Each row is a point on a tangle of strands that fork, close into loops and nearly touch. The rows are in no order.
In the rows, zero is written as 128.
Points whose rows are less than 114 apart are linked; no others are. Some points are linked to none.
sibev: [ 87,  65, 143, 113, 169, 130,  89, 163, 144, 122, 159, 150, 123, 133, 142,
  96, 136, 152,  98, 156, 202, 111, 150, 104, 116, 147, 168, 172,  96, 126,
 113, 155]
leli: [105, 155, 150, 150,  77, 183, 189, 149, 123, 135,  88, 201,  92, 136, 104,
 127,  99, 134, 105, 141, 148, 107,  78, 150,  98, 108, 124, 137, 173, 135,
 125, 116]
bikib: [ 80, 127, 163, 149, 108, 206, 164, 153, 117, 169, 152, 146,  86, 149, 118,
 106, 118, 121, 114, 112, 120, 147, 114, 138,  66,  82, 124, 145, 108, 120,
 115, 145]
meva: [108, 149, 136, 104, 109, 129, 149, 147, 132, 138, 162,  81, 134, 174, 144,
 121, 127,  99, 142, 116,  88, 171,  98, 128, 125, 131, 119, 128, 115, 129,
 119, 129]
pez: [140,  90, 141,  73, 129,  99, 136, 168, 134,  85, 155, 118, 164, 147, 145,
 119, 114, 116, 149, 162, 128, 133, 105, 128, 181, 221, 161, 138, 173, 134,
 102, 126]
foz: [180, 106, 117, 138, 110, 114, 120, 123, 152,  63, 207, 129, 177, 106, 150,
 152, 119, 112, 148, 139, 107,  96,  89, 156, 111, 136, 150, 134, 175, 124,
 123, 129]
Goguz: [173, 143, 180, 107,  32, 137, 167,  89, 154, 147,  79, 157, 120, 173, 127,
 167, 170, 173, 133, 115, 124, 158, 103, 111, 140, 100, 130, 109, 113, 115,
 162, 160]
Vak: [170,  93, 162, 126,  91, 110,  98, 106, 146,  81,  96, 157, 129,  84, 132,
 175, 142, 186, 125, 169, 177,  94, 128, 135, 106, 138, 173, 128, 197, 107,
 137, 131]
Rud: [126,  94,  90, 106, 189,  83,  90, 154, 150,  97, 137, 115, 165, 119, 133,
  84, 117, 124, 156, 132, 116, 131, 166, 140, 202, 185, 118, 149, 118, 164,
 111, 123]
Raben: [108, 144, 125, 192,  94, 155, 151,  78, 167, 185,  61, 188, 120,  93,  80,
 143, 155, 148, 107, 126, 134, 124, 119, 131,  70,  70, 114, 116, 137,  96,
 153, 151]
Dila: [ 82, 137, 149, 110, 100, 148, 138, 142, 147, 141,  78, 206,  97, 168, 112,
 114, 115, 143, 109, 141, 171, 136, 120, 148, 130, 156, 160, 164, 101, 109,
 111, 161]
lom: [129,  95, 165, 100, 105, 132, 100, 129, 139, 171, 104, 152, 130, 159, 136,
 121, 171, 166, 122, 113, 162, 162, 169, 127, 113, 112, 155, 134,  84, 125,
 134, 162]
nikun: [202, 114, 134, 123, 104, 116, 130, 143, 142,  73, 193,  76, 191, 149, 158,
 111, 130, 101, 145, 112,  80, 131, 125, 128, 164, 122, 114,  90, 153, 171,
 137, 111]
bib: [130, 202,  96, 171,  90, 121, 163,  86, 121, 175,  52, 154, 133, 122, 108,
 147, 126, 128, 111, 112, 129, 136, 120,  93, 144,  69,  83,  96,  87, 117,
 187, 128]
giga: [164, 100, 156,  91, 128, 124, 151, 194, 118,  83, 177, 114, 153, 147, 150,
  96, 112, 116, 129, 146, 122, 132, 114, 142, 177, 194, 147, 124, 173, 178,
  89, 117]
Mele: [ 52,  78, 161, 106, 167, 138,  93, 156, 145, 154, 133, 116, 120, 153, 135,
  87, 142, 138,  93, 142, 179, 159, 167,  99, 112, 139, 150, 156,  82, 119,
 125, 157]
Dilag: [ 79, 134, 133, 178, 128, 159, 105, 114, 144, 155, 118, 105, 123, 120, 102,
 121, 138, 112,  96, 114, 124, 147, 153, 137,  77,  52, 116, 131,  76,  98,
 148, 146]
mor: [154,  76, 163, 117, 125, 147, 121, 151, 118, 119, 187,  93, 142, 117, 147,
 127, 146, 131, 115, 137, 141, 132, 137, 129,  82, 106, 153, 122, 161, 138,
 123, 127]
velif: [208,  94,  99, 142, 149, 103, 110, 111, 133,  82, 187, 127, 163,  83, 149,
 148, 131, 129, 143, 133, 121,  89, 124, 145, 128, 146, 148, 116, 195, 140,
 118, 113]
Nev: [ 67, 120, 152, 167, 127, 176, 121, 114, 159, 150, 118, 124, 105, 126,  97,
 126, 134, 109,  79, 143, 145, 145, 119, 144,  77,  86, 134, 147, 119,  69,
 133, 155]
nal: [ 66,  94, 155, 129, 150, 167, 135, 143, 138, 119, 144, 131, 103, 122, 120,
 123, 104, 104,  90, 174, 167, 111, 114, 127,  86, 151, 165, 155, 147,  96,
 113, 137]
baf: [162, 152, 117, 150,  94, 131, 139,  97, 134, 135,  90, 194, 118, 104, 132,
 160, 134, 169, 138, 134, 155, 100, 119, 141,  98,  94, 134, 119, 149, 126,
 138, 132]
tupa: [ 76, 144, 127,  98, 143, 106, 114, 155, 122, 138,  70, 115, 124, 153, 114,
 114, 118, 125, 113, 145, 151, 151, 140, 127, 162, 168, 137, 140, 108, 122,
 125, 118]
Pom: [123, 122, 140, 116,  86, 122, 134, 139, 153,  78, 152, 130, 136, 140, 122,
 144, 112, 111, 120, 161, 138, 117,  76, 155, 114, 145, 166, 150, 172,  97,
 119, 137]
Robov: [155, 143, 121, 139, 154, 122, 146, 157,  89,  82, 141, 120, 122,  84, 122,
 123,  99, 103, 111, 136, 119,  80, 108, 140, 144, 158, 114, 111, 179, 171,
 105,  86]
Varik: [117, 137, 108, 131, 156, 126, 136,  80, 117, 207,  84, 135, 114, 109, 130,
 178, 155, 135, 126, 136, 133, 149, 118, 108,  86, 128, 140, 121, 136,  70,
 140, 124]
tobup: [ 96, 112, 141, 125, 141, 182, 152, 157, 110, 168, 162, 168,  93, 142, 137,
 113, 113, 137, 120, 123, 147, 133, 130, 137,  73, 120, 142, 155, 117, 133,
 101, 140]
Mopi: [136, 157, 144, 140,  97, 134, 132, 129, 110, 116, 131,  45, 148, 135, 123,
 127, 131,  93, 110, 108,  92, 142, 128, 104, 118,  68,  88,  83, 124, 147,
 165, 101]
Lig: [179, 139,  86, 168, 170, 127, 124, 129,  98, 114, 168, 106, 124, 129, 138,
  77, 119, 122, 136,  88,  96, 116, 198, 130, 161,  98, 107,  91, 100, 199,
 116, 104]
tuziz: [177, 122,  87, 163, 180, 116, 123, 145, 113,  85, 153, 105, 137, 123, 137,
  71, 111, 113, 129,  97,  84, 107, 185, 139, 198, 134, 106,  97, 120, 211,
 110, 100]
Sipa: [ 99, 159, 158, 145,  88, 169, 166, 134, 128, 129, 115, 110, 100, 143, 104,
 134, 113,  97,  97, 136, 116, 144,  77, 139,  95,  92, 120, 118, 153, 100,
 133, 120]
git: [134,  94, 174,  80, 135, 146, 154, 159, 102, 129, 108, 137, 112, 130, 131,
 134, 107, 129, 107, 176, 180, 114, 122, 115, 119, 187, 173, 116, 203, 141,
 109, 103]
sogo: [204, 119, 133,  98,  92,  83,  93,  81, 143,  86, 122, 143, 145, 134, 142,
 176, 148, 176, 165, 135, 140, 114, 144, 128, 165, 141, 159, 123, 134, 120,
 144, 126]
fuvu: [ 95, 179, 117, 183, 104, 170, 187, 108, 101, 200,  92, 164,  92, 101, 101,
 144, 111, 122, 119, 112, 107, 145,  95, 106,  95,  65,  85, 104, 111, 108,
 148, 121]
Libu: [105, 170, 152, 126,  69, 157, 165, 142, 139, 133, 130,  96, 112, 179, 121,
 126, 118,  97, 109, 123, 103, 170,  77, 140, 120,  94, 119, 123, 126, 113,
 128, 133]
filiz: [ 78,  92, 132, 148, 202, 125, 104, 170, 139,  82, 170,  91, 138,  80, 128,
  92, 113, 103, 131, 147, 105,  91, 155, 133, 154, 173, 105, 156, 112, 144,
 110, 131]
Fuli: [135, 146, 115, 107, 115,  87, 117, 140, 134, 103, 109,  75, 163, 149, 122,
 126, 120, 109, 129, 132, 108, 134, 120, 121, 174, 136, 108, 114, 131, 140,
 151, 102]
lese: [106, 164, 111, 119, 130, 123, 127, 112, 109, 221,  77, 136, 122, 159, 132,
 124, 145, 137, 137,  89, 122, 187, 153, 100, 136, 109, 112, 115,  54, 118,
 138, 134]
Bona: [209, 155, 139, 131,  62, 144, 178, 100, 114, 158, 114, 167, 125, 146, 158,
 141, 148, 177, 146, 102, 139, 132, 134,  97, 132,  67, 106,  83, 131, 166,
 169, 135]
fuda: [ 81, 139, 113, 101, 166, 101,  98, 157, 118, 145,  97, 112, 129, 144, 124,
  94, 118, 131, 126, 126, 147, 153, 169, 130, 164, 162, 126, 146,  87, 153,
 115, 119]
suf: [127,  89, 102,  83, 167,  84,  63, 111, 151, 132, 170, 135, 154, 155, 161,
  92, 153, 150, 171, 105, 136, 156, 173, 125, 156, 152, 143, 157,  74, 139,
 118, 162]
Nalof: [ 82,  99, 161, 109, 116, 140,  96, 141, 151, 163, 124, 142, 126, 170, 138,
  96, 156, 146, 106, 112, 161, 177, 157, 123, 109, 108, 148, 151,  65, 118,
 126, 173]
Kimuk: [171, 132, 107, 159, 114, 123, 122, 108, 146,  66, 202, 105, 171, 103, 140,
 157, 120,  87, 146, 129,  82,  93,  98, 146,  97, 105, 119, 116, 158, 122,
 134, 116]
Zedo: [132, 126, 106, 105, 154, 102,  86, 131, 115, 167, 106, 115, 140, 155, 141,
 101, 148, 151, 142, 103, 144, 160, 198, 120, 157, 124, 125, 123,  75, 157,
 127, 126]
zor: [179, 131,  98, 112, 125,  85,  91, 101, 134, 107, 123, 161, 137, 127, 137,
 149, 135, 158, 159, 132, 147, 102, 150, 143, 165, 148, 155, 139, 122, 130,
 127, 127]
Dafa: [139, 138, 155, 131, 148, 148, 168, 184,  85,  94, 165, 102, 113, 109, 132,
 104,  97,  97, 118, 128, 103,  97, 115, 135, 142, 168, 112, 114, 163, 175,
  90,  97]
pugul: [ 76, 133,  99, 103, 131, 105, 111, 109, 163, 107, 163, 163, 126, 163, 139,
 130, 119, 109, 148, 140, 130, 141,  84, 153, 125, 173, 161, 187, 110,  73,
 103, 169]
roba: [153, 110,  97, 101, 126,  76,  66, 106, 151,  87, 136, 173, 142, 135, 138,
 136, 130, 158, 164, 134, 155, 103, 155, 150, 177, 168, 164, 169,  98, 117,
 121, 149]
buzes: [108,  91, 166, 128, 168, 129, 123, 148, 119, 106, 153,  21, 158,  88, 126,
 125, 141,  72, 131, 141,  63, 128, 129, 110, 129, 154,  91, 101, 160, 120,
 134, 104]
sos: [161, 147,  99, 176, 135, 158, 142, 128,  95, 125, 157, 181, 105,  87, 130,
 125, 106, 146, 138, 113, 140,  89, 144, 149,  83,  66, 122, 118, 140, 165,
 112, 118]
lebi: [ 97, 133, 151, 178,  83, 177, 172,  89, 178, 185,  61, 198, 105, 120,  69,
 137, 152, 148, 103, 137, 136, 128,  97, 137,  81,  98, 122, 128, 164,  90,
 139, 157]
Gobel: [ 98, 173, 116, 116, 118, 122, 145, 161, 125, 120, 154, 119, 127, 167, 139,
 101, 104, 109, 152, 112,  98, 153, 112, 146, 148, 145, 114, 144,  91, 157,
 103, 133]
vakad: [190, 156, 107, 143, 133, 119, 135, 112,  88, 109, 111,  90, 133,  98, 132,
 134, 131, 122, 100, 102, 137, 110, 144,  89, 139,  83,  85,  63, 160, 176,
 169,  89]
vebik: [112,  81, 114, 104, 183, 112,  86, 142, 137, 137, 206, 133, 134, 147, 165,
  91, 141, 146, 141, 107, 147, 144, 161, 118, 119, 142, 145, 163,  77, 142,
 101, 166]
ralu: [114, 138,  92, 136, 171, 123, 126,  81, 110, 186, 132,  98, 121, 103, 130,
 178, 145, 109, 138, 129, 107, 143, 116, 113,  79, 119, 128, 123, 132,  68,
 130, 115]
laf: [110, 137, 118, 112, 150, 135, 157, 144, 115, 127, 175, 132, 115, 131, 140,
 138, 103,  98, 138, 143, 115, 120,  92, 143, 106, 173, 143, 149, 145, 120,
  92, 125]
tof: [ 82, 110, 170, 126, 101, 175, 155, 130, 158, 159,  80, 196,  94, 158, 101,
 125, 121, 135,  95, 154, 171, 130, 111, 143, 103, 146, 163, 146, 146,  97,
 121, 154]
zifef: [174, 125, 129, 126,  81, 125, 130, 134, 144,  79, 186, 152, 141, 128, 149,
 147, 115, 135, 142, 138, 137, 100,  88, 164, 105, 125, 163, 144, 165, 130,
 117, 135]
rur: [138, 163, 108, 142, 108, 123, 130, 118, 119, 128,  99, 144, 128, 123, 121,
 144, 123, 129, 121, 127, 137, 114, 119, 138, 117,  97, 127, 122, 130, 124,
 141, 118]
dusi: [172, 129, 110, 102, 135, 104, 124, 107, 112, 134, 112, 184, 106, 117, 145,
 160, 133, 167, 151, 144, 164, 104, 127, 140, 137, 172, 167, 142, 152, 122,
 106, 126]
renil: [124, 173, 121, 175,  76, 128, 155,  86, 153, 179,  31, 183, 128, 118,  81,
 139, 147, 151, 106, 114, 136, 126, 127, 115, 122,  76, 103, 104, 101, 117,
 168, 146]
sok: [185, 110, 199,  89,  51, 139, 145, 102, 142, 148,  97, 166, 121, 169, 138,
 162, 180, 195, 145, 112, 133, 162, 138, 116, 134, 110, 143, 113, 104, 139,
 139, 151]
belu: [148, 149,  95, 165, 124, 154, 146, 117, 109, 148, 134, 214, 102,  99, 132,
 136, 114, 161, 148, 124, 151,  94, 127, 156,  79,  81, 136, 139, 135, 138,
 114, 132]
zapus: [139, 125, 135, 121, 116,  81,  90, 100, 140, 103,  39, 171, 131, 104,  99,
 175, 144, 180, 119, 159, 175,  99, 153, 134, 155, 155, 157, 136, 132,  95,
 142, 126]
danu: [ 85, 121, 171, 159, 125, 186, 134, 146, 109, 172, 133,  95, 101, 125, 111,
 112, 134, 118, 106, 102, 113, 153, 148, 123,  65,  63, 109, 118,  94, 120,
 133, 131]
foran: [ 94,  81, 114, 116, 158, 107,  79, 134, 152, 114, 144, 166, 127, 124, 136,
 120, 134, 148, 113, 155, 192, 105, 141, 125, 121, 152, 170, 183,  98, 100,
 116, 156]
nare: [121,  98, 125, 147, 193, 149, 112, 149,  97, 138, 189,  90, 114,  95, 133,
 108, 128, 122, 127, 114, 119, 113, 172, 128,  95, 125, 122, 130, 108, 144,
 105, 127]
Dek: [ 74, 132,  96, 145, 143, 107,  91, 116, 153, 101, 111, 121, 136, 113, 102,
 136, 116, 103, 112, 157, 137, 114, 121, 151, 124, 132, 138, 163, 117,  81,
 137, 130]
zibag: [155, 135, 149, 119,  86, 139, 157, 100, 133, 166,  71, 205, 105, 130, 125,
 160, 152, 183, 143, 130, 151, 125, 119, 131, 118, 125, 141, 133, 130, 124,
 129, 144]
foso: [179, 106, 157, 107, 119, 127, 153, 178, 123,  89, 193,  84, 168, 143, 156,
 112, 123, 106, 137, 121,  87, 140, 106, 138, 159, 158, 124, 103, 167, 175,
 106, 116]
ziku: [ 73, 150,  97, 138, 132, 104,  97, 108, 164, 113, 111,  86, 139, 143, 104,
 130, 121,  90, 128, 142, 105, 148, 117, 142, 139, 121, 118, 147, 106,  81,
 144, 131]
vilag: [183, 116, 158, 121,  67,  95,  89,  83, 158,  69, 100, 144, 147, 119, 128,
 182, 149, 181, 142, 149, 152, 106, 136, 128, 138, 118, 164, 122, 151, 100,
 158, 133]
fopa: [ 90, 175, 142, 132, 104, 181, 201, 158,  94, 161, 103, 175,  76, 146, 113,
 124,  84, 115, 118, 132, 127, 127,  79, 132, 111, 131, 119, 136, 141, 134,
 109, 105]
firem: [131, 138, 147, 124,  94, 118, 118, 140, 126, 130,  54, 132, 133, 131, 105,
 131, 139, 144,  94, 134, 159, 127, 140, 131, 134, 109, 132, 114, 127, 132,
 151, 119]
zosi: [160,  80, 112, 122, 174, 115,  96, 137, 158, 108, 200,  72, 184, 139, 158,
  85, 141, 115, 165, 104,  78, 154, 187, 129, 160, 127, 106, 112, 106, 168,
 130, 134]
gez: [ 63, 165, 105, 140, 152, 114, 124, 122, 149, 118, 126,  65, 129, 124, 110,
 128, 108,  74, 145, 133,  65, 139, 108, 136, 145, 145,  92, 143, 103, 104,
 132, 118]
Beni: [ 97, 148,  87, 146, 189, 110, 111, 104, 124, 142, 136,  62, 137,  93, 120,
 136, 122,  80, 167, 116,  59, 122, 142, 119, 137, 142,  77, 127,  96, 108,
 135, 103]
zil: [ 84, 158,  99, 131, 121, 129, 120,  95, 157, 140, 117, 183, 106, 154, 122,
 141, 126, 118, 131, 131, 140, 141,  94, 158, 108, 134, 151, 174,  98,  63,
 113, 167]
lapeg: [ 84, 168, 143, 165, 112, 175, 161, 127, 103, 191, 103, 107,  93, 129, 105,
 127, 120, 104, 114, 102,  97, 166, 119, 111,  96,  73,  94, 112,  89, 107,
 136, 119]
tid: [115, 166, 152, 147,  96, 166, 176, 136, 100, 138,  76, 119, 102, 109, 104,
 141, 115, 114,  86, 120, 127, 126,  83, 107, 102,  82,  92,  94, 163, 134,
 158,  98]
Kato: [141,  89, 112, 101, 176, 129, 117, 150, 115, 137, 203, 159, 120, 141, 164,
  97, 129, 144, 142, 116, 153, 129, 147, 136, 121, 168, 160, 158, 117, 150,
  82, 153]
Toso: [ 99,  82, 104, 128, 196, 100,  90, 155, 155,  77, 150,  97, 167,  87, 120,
  99, 113, 104, 140, 156, 110, 106, 150, 135, 172, 176, 115, 162, 124, 136,
 120, 119]
dok: [102, 171, 156, 145, 112, 187, 188, 176,  75, 140, 123, 147,  69, 125, 113,
 105,  82, 111, 116, 121, 120, 107, 101, 136, 107, 111,  99, 126, 134, 162,
 107,  95]
dukor: [121, 146, 142, 119,  67,  99,  85, 112, 167, 108,  68, 144, 148, 175, 110,
 132, 145, 150, 123, 123, 143, 143, 157, 140, 167, 107, 142, 132,  67, 108,
 154, 156]
vev: [141, 141, 119,  87,  97,  93, 107,  71, 153, 158, 118,  95, 151, 181, 144,
 164, 168, 123, 161, 114, 106, 179, 114, 109, 141, 119, 135, 120, 100,  77,
 159, 145]
som: [129, 144, 159, 132, 145, 148, 140, 152,  68, 127, 101,  56, 107,  84, 111,
 128, 123, 103,  87, 114, 121, 118, 132,  88, 114, 111,  82,  78, 159, 161,
 143,  76]
noke: [179, 150, 113, 176, 115, 170, 164, 128,  82, 156, 132, 189, 103, 105, 132,
 111, 118, 167, 137,  94, 136, 113, 152, 119, 102,  41, 100,  85, 145, 191,
 135, 108]
vum: [191, 112, 137, 164, 100, 159, 169,  87, 117, 178,  78, 197, 107,  86, 147,
 154, 164, 217, 149, 122, 149, 103, 132,  98,  88,  94,  94,  91, 198, 168,
 143, 136]
vopa: [203, 138,  93, 126, 146,  83, 123,  95, 111,  95, 113,  80, 160,  99, 134,
 152, 131, 120, 119, 116, 124, 101, 129,  92, 167, 128, 100,  79, 182, 150,
 176,  88]
puf: [199,  90,  96, 152, 194, 105, 107, 121, 119,  81, 156,  85, 166,  81, 135,
 118, 130,  99, 129, 119,  82,  96, 157, 124, 170, 144, 105,  85, 173, 165,
 126,  88]
Tez: [144, 136,  88, 102, 162,  80, 118, 159, 125, 100, 116, 131, 141, 135, 126,
 103, 106, 126, 145, 132, 123, 118, 139, 141, 214, 198, 122, 134, 132, 168,
 106, 101]
naf: [200,  95, 109, 146, 176, 114, 117, 123, 108, 101, 177,  97, 149,  91, 141,
 124, 133, 116, 126, 117, 106, 104, 150, 132, 138, 133, 130,  96, 176, 164,
 113,  99]
Dolav: [172,  93, 182,  91,  81, 134, 107, 119, 134, 149, 116, 152, 131, 159, 147,
 139, 177, 182, 137, 114, 154, 153, 166, 125, 126, 106, 160, 118, 103, 140,
 132, 151]
rigel: [102, 152, 111, 121, 159, 125, 124, 113, 100, 221, 110,  95, 123, 147, 137,
 131, 139, 125, 144,  89, 107, 194, 153,  93, 114, 112, 108, 112,  72, 110,
 130, 124]
tiza: [183, 167, 142, 113,  48, 142, 182, 114, 119, 151, 107, 163, 117, 164, 147,
 149, 134, 162, 143, 108, 130, 138,  95, 111, 139,  92, 118, 108, 126, 146,
 159, 139]
Mones: [168, 137, 103, 117, 151, 117, 117, 134,  93, 167, 121, 138, 117, 147, 142,
 107, 137, 156, 139,  96, 141, 143, 179, 126, 156, 118, 132, 113,  99, 174,
 113, 121]
buv: [168, 100, 134, 112, 133, 104, 113, 109, 121, 116, 112, 152, 124,  92, 140,
 171, 140, 167, 139, 164, 174,  99, 128, 133, 117, 163, 173, 130, 191, 111,
 122, 118]
gite: [128,  98, 148,  81, 114,  98, 114, 154, 129,  86, 122, 135, 145, 141, 125,
 128, 114, 132, 133, 172, 163, 119, 119, 130, 167, 202, 176, 149, 162, 117,
 113, 129]
gizis: [ 83, 121, 155, 114, 105, 140, 145, 138, 152,  97, 144,  90, 126, 157, 115,
 130, 114,  84, 107, 170, 124, 149,  77, 142, 122, 155, 156, 141, 169,  81,
 118, 136]
Mubal: [112, 141, 151,  96, 124, 104, 120, 153, 109, 151,  30, 109, 128, 145, 108,
 123, 132, 138,  92, 138, 162, 148, 147, 107, 170, 151, 127, 110, 120, 134,
 146, 104]
pakov: [143, 171, 141, 132, 104, 146, 174, 162,  79, 109,  79, 133, 101, 105, 112,
 128,  98, 127,  87, 120, 149,  99,  90, 110, 134, 113,  91,  97, 175, 174,
 145,  86]
rek: [111, 137,  96, 147, 194, 117, 115,  96, 100, 167, 135,  66, 124,  86, 120,
 157, 137,  95, 143, 118,  87, 129, 138, 106, 101, 124, 100, 117, 116,  94,
 134,  99]
sefu: [170, 134, 119, 166, 126, 166, 171, 118,  89, 176,  93, 195,  97,  84, 135,
 137, 131, 186, 132, 116, 151, 106, 129, 109,  91,  77,  97,  95, 187, 170,
 131, 112]
Nifu: [172, 109, 120, 131, 142, 117, 113, 139, 143,  95, 185,  66, 184, 142, 149,
  97, 133, 104, 150, 109,  76, 138, 162, 127, 161, 117, 102,  97, 121, 175,
 137, 111]
Ravif: [ 90, 171, 108, 110, 107, 124, 136, 109, 138, 153,  91, 203,  98, 168, 123,
 133, 120, 131, 136, 127, 146, 145,  96, 151, 130, 156, 150, 166,  92,  86,
 106, 159]
bifon: [118, 163, 160, 135, 126, 168, 178, 187,  76, 110, 147, 111,  84, 118, 120,
  99,  85,  96, 117, 123, 106,  98, 108, 135, 124, 143,  98, 119, 142, 179,
  97,  97]
sapo: [ 92, 112, 162, 129, 124, 151, 141, 133, 140, 105, 182,  58, 129, 129, 125,
 137, 128,  70, 118, 151,  89, 142,  87, 135,  91, 135, 135, 132, 158,  89,
 119, 132]
suk: [138, 126, 140, 140,  97, 132, 137, 126, 148,  86, 194,  65, 165, 132, 137,
 143, 129,  75, 135, 129,  72, 132,  89, 140, 100, 104, 120, 117, 147, 113,
 136, 125]
Dovim: [165, 159, 141, 145, 117, 147, 146, 131,  83, 119, 135,  66, 129, 110, 128,
 128, 126, 105, 106,  97, 109, 123, 136,  91, 115,  65,  79,  67, 141, 172,
 157,  93]
Norig: [109,  84, 168, 144, 113, 157, 108, 150, 146, 126, 110, 147, 127, 113, 115,
 117, 138, 149,  80, 143, 181, 116, 148, 137,  79,  87, 151, 141, 136, 126,
 144, 140]
Velev: [ 92,  95, 161, 119, 164, 127, 120, 165, 141, 102, 173,  39, 163, 113, 135,
 101, 133,  88, 144, 131,  69, 148, 141, 125, 144, 154, 101, 124, 127, 140,
 129, 124]
rov: [ 93, 120, 167, 152,  85, 181, 164, 107, 177, 153,  80, 209,  96, 140,  90,
 138, 133, 147, 102, 158, 161, 120,  89, 157,  89, 124, 150, 145, 173,  81,
 130, 160]
rig: [167, 147,  70, 119, 172,  76, 125, 132, 109, 106, 103, 124, 142, 116, 122,
 127, 105, 121, 136, 131, 122,  97, 125, 130, 206, 183, 109, 122, 150, 155,
 122,  90]
fisad: [121, 103, 131,  82,  87,  76,  69,  93, 178,  90, 113, 106, 164, 169, 122,
 147, 153, 139, 159, 141, 123, 157, 134, 129, 171, 142, 155, 148, 105,  75,
 150, 156]
Mifak: [106, 169, 106, 140, 129, 133, 164,  81, 120, 207,  68, 148, 104, 120, 114,
 172, 141, 128, 116, 131, 132, 153,  91, 109, 107, 123, 122, 121, 129,  67,
 146, 130]
Zotil: [ 58, 105, 156, 157, 147, 172, 125, 124, 151, 127, 138, 112,  94, 117, 105,
 126, 117,  97,  78, 166, 154, 126, 114, 133,  76, 117, 148, 151, 138,  66,
 126, 143]
rad: [138,  69, 108, 126, 208, 122, 100, 138, 141, 124, 213,  84, 161, 116, 157,
  98, 143, 121, 161, 107,  81, 145, 175, 127, 141, 149, 111, 131, 104, 149,
 110, 144]
ger: [ 98, 182, 105, 162, 122, 153, 194, 103, 104, 219,  64, 171,  88, 110, 105,
 153, 116, 124, 117, 118, 123, 152,  87,  99, 113, 108, 100, 118, 116,  94,
 145, 122]
rele: [101,  69, 109, 127, 215, 121,  98, 149, 158, 112, 231, 114, 146, 119, 164,
  88, 140, 128, 152, 112, 107, 128, 154, 118, 127, 154, 119, 162,  83, 138,
 103, 161]
lefop: [ 64, 112, 119, 157, 199, 131,  98, 144, 123, 124, 166,  85, 114,  89, 123,
 106, 118, 106, 130, 126, 109, 102, 164, 128, 111, 143, 110, 158,  80, 123,
 116, 136]
ton: [122, 119, 111, 160, 166, 144, 130, 150, 130,  82, 224, 133, 132,  99, 148,
 116, 106, 101, 148, 124,  90,  83, 118, 159, 109, 145, 119, 162, 108, 135,
  90, 148]
fedi: [125, 104, 129, 111, 145, 155, 134, 151, 114, 148, 176, 179, 102, 142, 151,
 115, 122, 147, 131, 124, 164, 122, 134, 142,  94, 140, 160, 162, 122, 137,
  95, 148]
mavo: [112, 153, 139, 129, 106, 111, 126, 128, 136, 101, 117,  32, 153, 142, 113,
 133, 128,  82, 109, 126,  85, 149, 103, 112, 145, 105,  91, 102, 134, 119,
 163, 102]
Tafi: [158, 167, 111, 146, 148, 134, 158, 147,  72,  96, 107, 131,  97,  73, 114,
 129,  99, 117, 100, 119, 141,  78, 108, 119, 138, 129,  99,  98, 181, 179,
 119,  77]
nugez: [139, 114, 112,  94,  95,  93, 105, 130, 167,  80, 177, 137, 168, 164, 149,
 126, 123, 121, 166, 132, 113, 135, 104, 152, 156, 160, 151, 157, 122, 120,
 116, 157]
vuve: [118,  89, 176,  71, 107, 123, 128, 154, 126, 103,  99, 154, 122, 150, 126,
 130, 113, 143, 115, 181, 192, 122, 129, 119, 152, 195, 193, 142, 163, 115,
 112, 134]
lopag: [123, 112, 167, 121, 158, 141, 137, 150,  88, 126, 139,  42, 127,  90, 122,
 134, 131,  90, 105, 134, 101, 124, 125, 101, 106, 139, 108,  91, 173, 134,
 128,  86]
rar: [131, 137, 116, 103,  81,  84,  88,  68, 176, 113, 109, 110, 152, 173, 125,
 165, 156, 125, 154, 133, 114, 156, 113, 132, 153, 125, 146, 135, 108,  58,
 158, 152]
bibof: [ 93, 152,  98, 158, 133, 139, 124, 144, 145,  89, 202, 142, 125, 127, 138,
 107,  99, 106, 145, 118, 106, 100, 118, 165, 110, 114, 119, 171,  80, 138,
 104, 152]
biseg: [ 66, 170, 103, 138, 140, 131, 133, 153, 136, 107, 165, 139, 111, 143, 132,
  97,  92, 104, 145, 117, 105, 126, 116, 159, 133, 141, 116, 172,  73, 142,
  98, 147]
fum: [108,  87, 103, 107, 147,  89,  75, 125, 159,  89, 150, 170, 140, 122, 135,
 131, 124, 144, 140, 157, 174,  98, 127, 138, 146, 178, 178, 188, 115,  93,
 116, 160]
Sisi: [128, 184, 103, 136, 117, 123, 151, 112,  97, 201,  62, 139, 123, 141, 123,
 132, 130, 139, 120,  97, 131, 158, 139,  94, 154,  96,  94, 103,  72, 138,
 158, 119]
midu: [192, 163,  79, 116, 145,  80, 142, 108,  99, 103,  94, 106, 139, 108, 129,
 150, 112, 127, 117, 121, 135,  96, 109,  98, 197, 160,  98, 103, 170, 157,
 167,  94]
folin: [ 89, 130, 127,  93,  90,  83,  72, 122, 176,  91, 111, 122, 153, 186, 127,
 102, 136, 140, 144, 123, 141, 165, 148, 141, 178, 132, 143, 157,  70, 113,
 144, 164]
gotaf: [141, 141, 120,  93, 112, 113, 140, 117, 125, 159, 149,  84, 139, 170, 152,
 150, 149, 114, 150, 114,  98, 170, 100, 111, 128, 129, 128, 116, 127, 110,
 137, 128]
Namog: [167, 106, 162, 136,  97, 154, 163,  98, 131, 182,  69, 216, 102, 106, 128,
 158, 169, 218, 151, 131, 152, 109, 138, 116,  99, 126, 127, 117, 164, 151,
 124, 140]
rafug: [104, 130, 115, 131, 123,  94,  90, 109, 147, 109,  65, 160, 131, 117, 100,
 156, 129, 142, 111, 156, 167, 108, 131, 146, 138, 144, 158, 155, 126,  77,
 140, 136]
lov: [150,  74,  91,  91, 177,  82,  69, 123, 150, 119, 156, 116, 166, 137, 146,
  97, 143, 140, 167, 122, 128, 142, 178, 127, 180, 168, 142, 145, 104, 146,
 120, 139]
tosa: [141, 132,  98, 158, 183, 133, 115, 127,  90, 147, 169,  93, 121, 107, 130,
 105, 124, 120, 145,  96, 102, 122, 188, 126, 121, 101, 106, 109,  91, 160,
 116, 113]

How many points has the smallest loop of links through each point below? Write none if it is on no loop.
suk => 7
Mifak => none
belu => 8
sogo => 6
rov => none
gotaf => none

A fork is a point with three links, a tip a point with one. Leave the first point through the second and follow the links. Name the first fork or tip that comes.
Raben / lebi => pugul
Tez / rig => Dovim
giga / foso => vebik
Robov / Tafi => meva
rele / rad => git
sibev / Mele => Bona
sok / Dolav => zor
pakov / Tafi => leli
